Points, in no order, along strands that fork and pass close to each other.
(in the rows, 128 means zero)
Two points are linked if the straight distance between their rows is under 116. Some points are linked to none.
tufo: [130 142  69 105 132 115 148 120 168 132 122 147  93 101 127 118 156  62
 111 156 103 179 166 197 124 145  61 115 155]
zeko: [191 165 121 124 119 132 109  94 170  65 130 114 158 144 127 158 166 131
 110 113 185 151 160 121 123 160 135 122 122]
gogik: [ 68 119 184 155 104 102 136 188 113 175 159 136 132 124 130 125 101 158
 137 143  78  98  95  97  88 105 141 132 111]
lora: [120 148  75 117 182 121 132 123 166 115  90 130  72  91 124 114 170  90
 122 159 108 143 135 125 136 125  94  84 147]
domip: [ 63 114 118 150 132 120 155 145 140 133 123 110 134 119 147 141 129  84
 104 169  90 127 114 140  94 128 130 168  88]
ziv: [116 143 193 178 105 120  67 170 112 109 144 120 116 163 116 126 128 195
 148 156 148  57  97  59 118  86 165 115 130]
fev: [ 36 147 152 138 127 131 184 145 130 163 122 122 137  64 137  92  80 139
 118 180  70 124 106  99  81 130 132 165 107]
zagut: [154 141  69 134 150 150 144 109 154 103 141 124 139 129 129 138 189  59
 103 125 127 149 140 165 144 164 109 150 111]
Zib: [173 133 104 101 143 147 125 149 169 133 122 138 106 100 107 121 177  84
 114 141 105 168 146 169 149 146  46  98 173]
Mar: [115 134 122 114 139 145 151 118 154 163 100 138 129  93 119 160 115 114
 110 131 121 160 140 141 108 155  82 145 141]
Mos: [138 129 189 146  95 123  85 146 113 110 145 115 140 198 118 122 114 177
 142 141 172  86 104  68 136  72 167 104 106]
Dov: [226 119 126  83 104 168 121 127 150  77 142 113 143 162 111 146 136 142
  88 118 210 160 186 141 193 140  88  89 127]
Sogol: [132 123  79 147 140 124 142 111 138 113 136 115 121 148 138 130 168  68
 125 151  96 152 119 179 112 136 112 146 106]
misa: [110 164  94 166 112  93 106 111 153  69  99 117 108 148 144 162 154 127
 115 157 168 122 138 114 104 135 141 123 108]
badis: [158  93 142 130 103 111 128 107 120 112 134 104 134 185 141 168 125 117
 112 126 168 143 143 169 130 130 116 146 124]
zuv: [204 115 126 164 142 165 103  94 142 118 149 113 169 156 117 107 166  98
 157 129 119 126 116 126 152 119 137 141  99]
korel: [ 69  83 180 127  84 116 161 164  86 216 170 166 160  87 145  78  70 138
 136 101  56 119 106 151  93  98 179 166 138]
bodi: [100 132 189 102 137 136  92 109  83 164 143 164 162 104 128 109 100 152
 166  52 108 107  95  99 137  96 154 137 130]
Dogu: [180 175  97 135 161 146  88 126 162  91  92 131  84 132 105 119 155 170
 131 147 182 104 153  81 161 139 102  80 177]
Rabi: [ 57 125 167 131 100  77 122 166 107 148 151 153 145 135 131 175  91 173
 120  94 146  93 109 111  90  94 181 130 116]
giz: [109 101 143 147  97  89 137 129 117 144 132 117 125 171 144 178 126 107
 113 158 145 128 135 150 106 110 130 149 115]
kipo: [ 52 127 172 121  94  86 194 144 120 207 133 150 133  67 136 112  63 180
 107  98  82 132 137 137  74 130 175 147 130]
likev: [141 181  45 152 174 119  99 108 176  54 108 135  74 102 136  96 208 125
 130 142 145 113 144 102 154 120 140  74 132]
pul: [ 90 100 143 137 122 142 173 126 116 180 121 131 142  72 142  92  90 119
 130 178  44 156 106 133  93 139 109 163 118]
tar: [192  96 126  95 105 139 113 120 139 100 126 122 140 161 128 155 135 111
 107 111 171 166 154 162 157 151  88 117 147]
daso: [107 105 158 102 143 112 140 148 111 171 130 123 136 109 133 133  85 151
 139  91  93 139 111 121 102 135 142 136 126]
zolu: [ 76 166  83 134 164 136 154 133 159  86  93 110 122 103 112 150 158 104
 122 151 122 120 126 121 119 154 122 153  90]
kizuf: [115 117  55 128 148 137 156 128 148 133 124 129 111  96 137  99 148  56
 119 161  73 169 136 191 129 149  78 148 120]
lasal: [143  87 166  90 132 122 142 146  92 186 137 119 126 138 112 120  81 148
 152  92 107 149 123 147 131 131 116 134 157]
girod: [205 172 100 127 129 135  92 110 172  38 126  94 105 164 125  85 165 151
 130 147 207 134 176 112 168  93 116  70 140]
bilis: [185  90 123  97 110 166 126 110 119 143 149 138 166 115 116 192 142  87
 122  95 143 155 154 173 159 193 126 174 153]
vur: [156 130 183  73 124 137 102 120  83 142 120 139 133 155 122 103  87 181
 155  78 164 112 112  98 163 121 121  92 149]
Num: [127 129 127 131 153  97 129 139 136 122  85 126  92 136 130 133  95 165
 128 152 138 121 121  95 107 143 107  87 157]
nit: [172 120 135 130 150 154 114 107 136 128 124 119 153 128 119 139 148 122
 140 124 135 135 121 103 148 134 107 123 117]
mogur: [200 141 165  72 125 160 111 123  85 124 143 141 153 143 103 135 125 180
 140  55 177 132 140 118 183 140 133  91 142]
vof: [ 90 119 176 155  83  96 116 146 123 139 143 133 148 158 126 182 112 151
 123 135 155 101 119 122 102  94 147 138 114]
feben: [108 131 153 122 149 116 126 145 120 125 121 110 137 134 120 150 110 144
 133  86 130 125  99 108 103 133 164 134 124]
Mog: [179  81 149  65 103 155 122 116  79 157 170 165 166 122 126 173 115 136
 120  31 163 142 158 179 186 162 145 143 161]
fezu: [ 92 158 113 112 173 161 179 140 114 140 100 120 122  82 124 111 128 123
 121 148  80 131 112 105 129 185  95 143 122]
sodo: [216 153 110 111 117 154 109 114 172  65 131 110 122 159 123 124 169 131
  95 131 208 152 184 139 180 115  80  76 146]
Vefo: [109  96 168 110  91 112 127 135  68 193 156 155 144 146 130 134  90 164
 140  57 119 111 122 166 131  95 164 134 117]
fefo: [ 56 127 135 164 140 114 140 160 136 121 129 113 133 128 141 162 125 118
  99 162 116  95  93  99  82 111 155 146 103]
fidu: [ 96  88 134  86 116 121 164 125  97 204 142 152 159  92 139 156  82 101
 125  66 100 153 149 167 120 163 165 189 132]
nir: [110 106 145 116 126 160 145 108  84 164 135 154 179  87 139 142 114 108
 155  94  83 123  99 120 136 144 141 185 111]
toviv: [151 164  78 151 163 109  76 122 162  61  94 126  59 116 126  99 171 148
 142 166 167 112 154  98 151 116 109  73 176]
ren: [151 166  95 136 124 111 107  89 174  58 105 109 105 146 128 169 178 125
  99 139 190 145 170 133 124 147 139 113 115]
Pizan: [ 71 135 155 127 105  84 185 148 140 199 115 128 117 109 121 133  70 163
  97 121 108 135 153 133  72 149 150 153 138]
Puba: [135 131 111 157 120  95  84 141 148  68 114 110  81 181 126 114 133 152
 129 183 185 106 135 115 130  68 130  71 118]
Foro: [113 154 139 132 176 141 140 133 101 138 115 130 127 110 124 114 125 145
 156 135  92 115 103  78 121 165 105 135 124]
tadi: [207 118 166 102 102 153 119 117 111 105 151 116 166 163 116 144 124 168
 137  74 173 138 138 136 165 141 146 119 118]
runis: [188 140 150 167 125 140  95 113 145  86 145  93 146 191 124  91 159 158
 140 147 142 108 103  84 130 110 158  94  89]
zutav: [157 125 145  81 128 149 131 111  68 168 161 174 170 106 125 156 123 141
 144  23 147 124 138 154 168 149 147 131 143]
zabit: [175  86 139 102 131 164 140 130  96 186 136 129 137 125 115 128 105 116
 142  98 110 146 127 160 150 158 103 156 172]
pogeg: [118 179  48 118 174  97 128 107 163  80 115 138  61  95 136 114 191  81
 114 135 140 135 149 147 141 110 123  73 152]
nev: [ 98 126 197 114  97 118  88 131  64 169 152 160 140 145 130 116  91 178
 154  75 122  86 102 111 129  74 167 114 114]
nata: [100  75 142  84 108 115 139 117  71 203 154 169 153  94 134 149  91 133
 132  38 110 133 136 190 138 129 175 156 134]
dar: [ 99 121 104 161 127  87 133 133 157 133  97 120  83 143 140 131 112 130
 108 180 129 131 136 123  92 102 106  99 118]
Tifa: [100 148 134 196 116 105  69 167 133  95 110 138 106 156 122 128 121 182
 155 173 158  60 111  52 109 106 167 117 143]
Supe: [175 159  73 155 161 128 131  85 174  79 139 124 132 128 133 111 204  83
 114 123 148 135 150 137 149 127 124 106 108]
Bopek: [ 92 101  87  93 141 212 175 136 100 148 135 127 164  69 126 132  96  79
 115 125  82 155 133 176 137 195 120 218 121]
rizi: [ 94 161  93 194 125  90  95 139 144  77  99 125  96 148 134 156 143 148
 129 172 167  86 138  85  97 115 166 129 137]
fivan: [117 120 113 159 103  97 104 137 148 101 126 107  87 188 139 131 133 125
 119 180 156 125 132 147 113  68 110  96 102]
nupi: [150 132 108 129 173 130 116 106 154 124 103 111 101 134 137 113 155 105
 129 146 121 149 123 118 137 110  97  96 138]
ged: [101 161  49 141 146 119 137  80 145  78 156 146  87  97 145  86 198  43
 122 114 102 138 125 197 151 103 113 111 106]
Gorep: [ 98 108  90 107 150 167 185 131 123 134 130 115 138  75 133 113 119  65
 121 162  66 165 132 181 126 180  88 185 124]
Sizo: [205  85 174 124  92 151 100 122  95  97 174 119 182 183 128 117 110 154
 164 111 153 129 115 126 164 106 149 122 109]
nog: [ 66 151 129 125 125  83 145 146 129 171  97 136 106 114 123 160  66 185
 115 114 145 115 148  97  89 148 155 140 150]
fimu: [ 65  99 164 164  75 128 157 188 119 192 167 140 153 116 147 110  94 117
 112 171  55 112  96 121  83 110 142 167 111]
gop: [131 136 117 141 172 109  85 120 138 107  78 136  86 133 122 104 116 158
 145 172 136 106 111  61 124 135 114  78 149]
fimut: [146  89 181 117 100 123 101 130 101 127 156 121 164 176 122 135 106 152
 160 117 152 119 103 115 147  83 161 117 105]
tefo: [126  84 123 127 104 162 171 125 104 195 140 148 152  65 130 108  74 107
 147 151  58 164 129 162 119 170 111 195 145]
duz: [206 167 141 145 151 160 104 102 154  88 127 108 151 174 106  99 146 169
 132 118 173 107 125  85 143 129 134  92 124]
mis: [ 53 157 149 109 116  79 153 147  88 172 129 154 125 113 136 162  87 170
 119  74 135 104 129 112 105 124 192 136 129]
rali: [201 109 116  91 113 154 117 150 143 120 128 132 134 126 116 157 157  86
 114 124 127 171 150 170 152 166  66 115 182]
Getoz: [102 100 127 149 121 154 147 124 104 132 131 125 172 120 153 139 129  82
 129 146  87 123  91 129 120 133 135 178  91]
gom: [101 158  71 169 133 117 132 104 136  94 139 130  98 134 155  99 191  55
 127 151  90 130 116 177 115  98 121 121  97]
bidod: [ 88 139 157 152 146 117 112 151 132 114 115 115 125 128 127 133 125 138
 141 151 122  98  83  75  87 109 156 130 126]
Mekel: [ 61 148  86 134 143 109 174 137 159 126  86 100  93 107 130 139 137 105
  96 165  97 128 128 133 107 153 121 151  96]
rida: [111 134 192  99 118 116  89 141  90 148 116 140 108 149 121 104  85 195
 173  91 148  95 109  79 136 102 154 106 151]
ruko: [172 154  95 122 133 129 102 106 172  88 108 126  96 138 142 119 180 111
  91 128 186 143 168 145 164 104  62  70 156]
zur: [190 121  94 164 138 141 104  75 163  91 155 120 138 152 128  92 193  84
 140 144 132 135 139 144 156  83 127 110  95]
Nasun: [157 129 140 161 126 124  73 113 162  70 123 105 103 182 113  89 155 159
 139 178 162  93 105 104 136  69 137  77 106]
paled: [ 64  76 145 114 106 125 184 143  85 203 161 149 164  81 142 116  70 119
 118 101  66 133 124 163 102 133 177 193 123]
sike: [ 83 144 101 101 160 166 206 143 140 144 107 105 124  59 122  91 115 102
 100 171  63 157 130 145 119 181  77 164 126]
mas: [ 51 148 151 161 133 104 149 170 136 163 115 136 112  97 122 100  85 164
 138 167  71 100 101  77  83 140 126 137 122]
Laka: [123 137 128 145 167 120 113 127 145 110 118  94 113 147 129 106 153  97
 146 160 106 123  96  95 110 103 132 125 126]
mevi: [171 157 126 134 133 127 114 124 137  90  96 112 108 181 117 125 125 166
 137 132 202 110 148  88 160 122 115 101 143]
zitip: [205 101 142  88  95 156 128 105 103 120 157 134 187 141 127 171 142 123
 128  68 171 148 142 155 176 167 150 150 143]
lede: [159  93 126 126 121 163 146 124 104 169 128 142 139 105 116 125 117  87
 170 145  78 155 116 161 132 158 100 170 157]

Follow the links from the first point to the second, and from the first to the third. Name the last point that the two ways share.
tufo, lede, Num -> nupi
kipo, bidod, girod -> tar
Dov, mas, dar -> nupi
ruko, zabit, zolu -> bidod
tar, duz, fezu -> kizuf
zolu, lede, runis -> bidod
nev, misa, zutav -> tadi
fezu, giz, Nasun -> kizuf
ged, Rabi, likev -> Sogol

A fork is a point with three links. Follow the links from the first point to the second and name the forks in between, in order.
zur, gop -> nupi
tufo, Laka -> kizuf Sogol nupi
Vefo, bilis -> nev tadi zitip
sike, sodo -> Gorep kizuf tar
nupi, fimu -> bidod
Foro, fev -> Gorep kizuf Sogol nupi bidod
nev, Mos -> tadi
mevi, mas -> nupi bidod

A fork is a point with three links, a tip a point with one. Leave the first point through the second and follow the links. Name the first fork or tip that comes.
Num, dar -> nupi
nupi, lora -> gop
gogik, mas -> bidod
fimut, Mos -> zeko
Pizan, nog -> tar
bidod, feben -> fimu
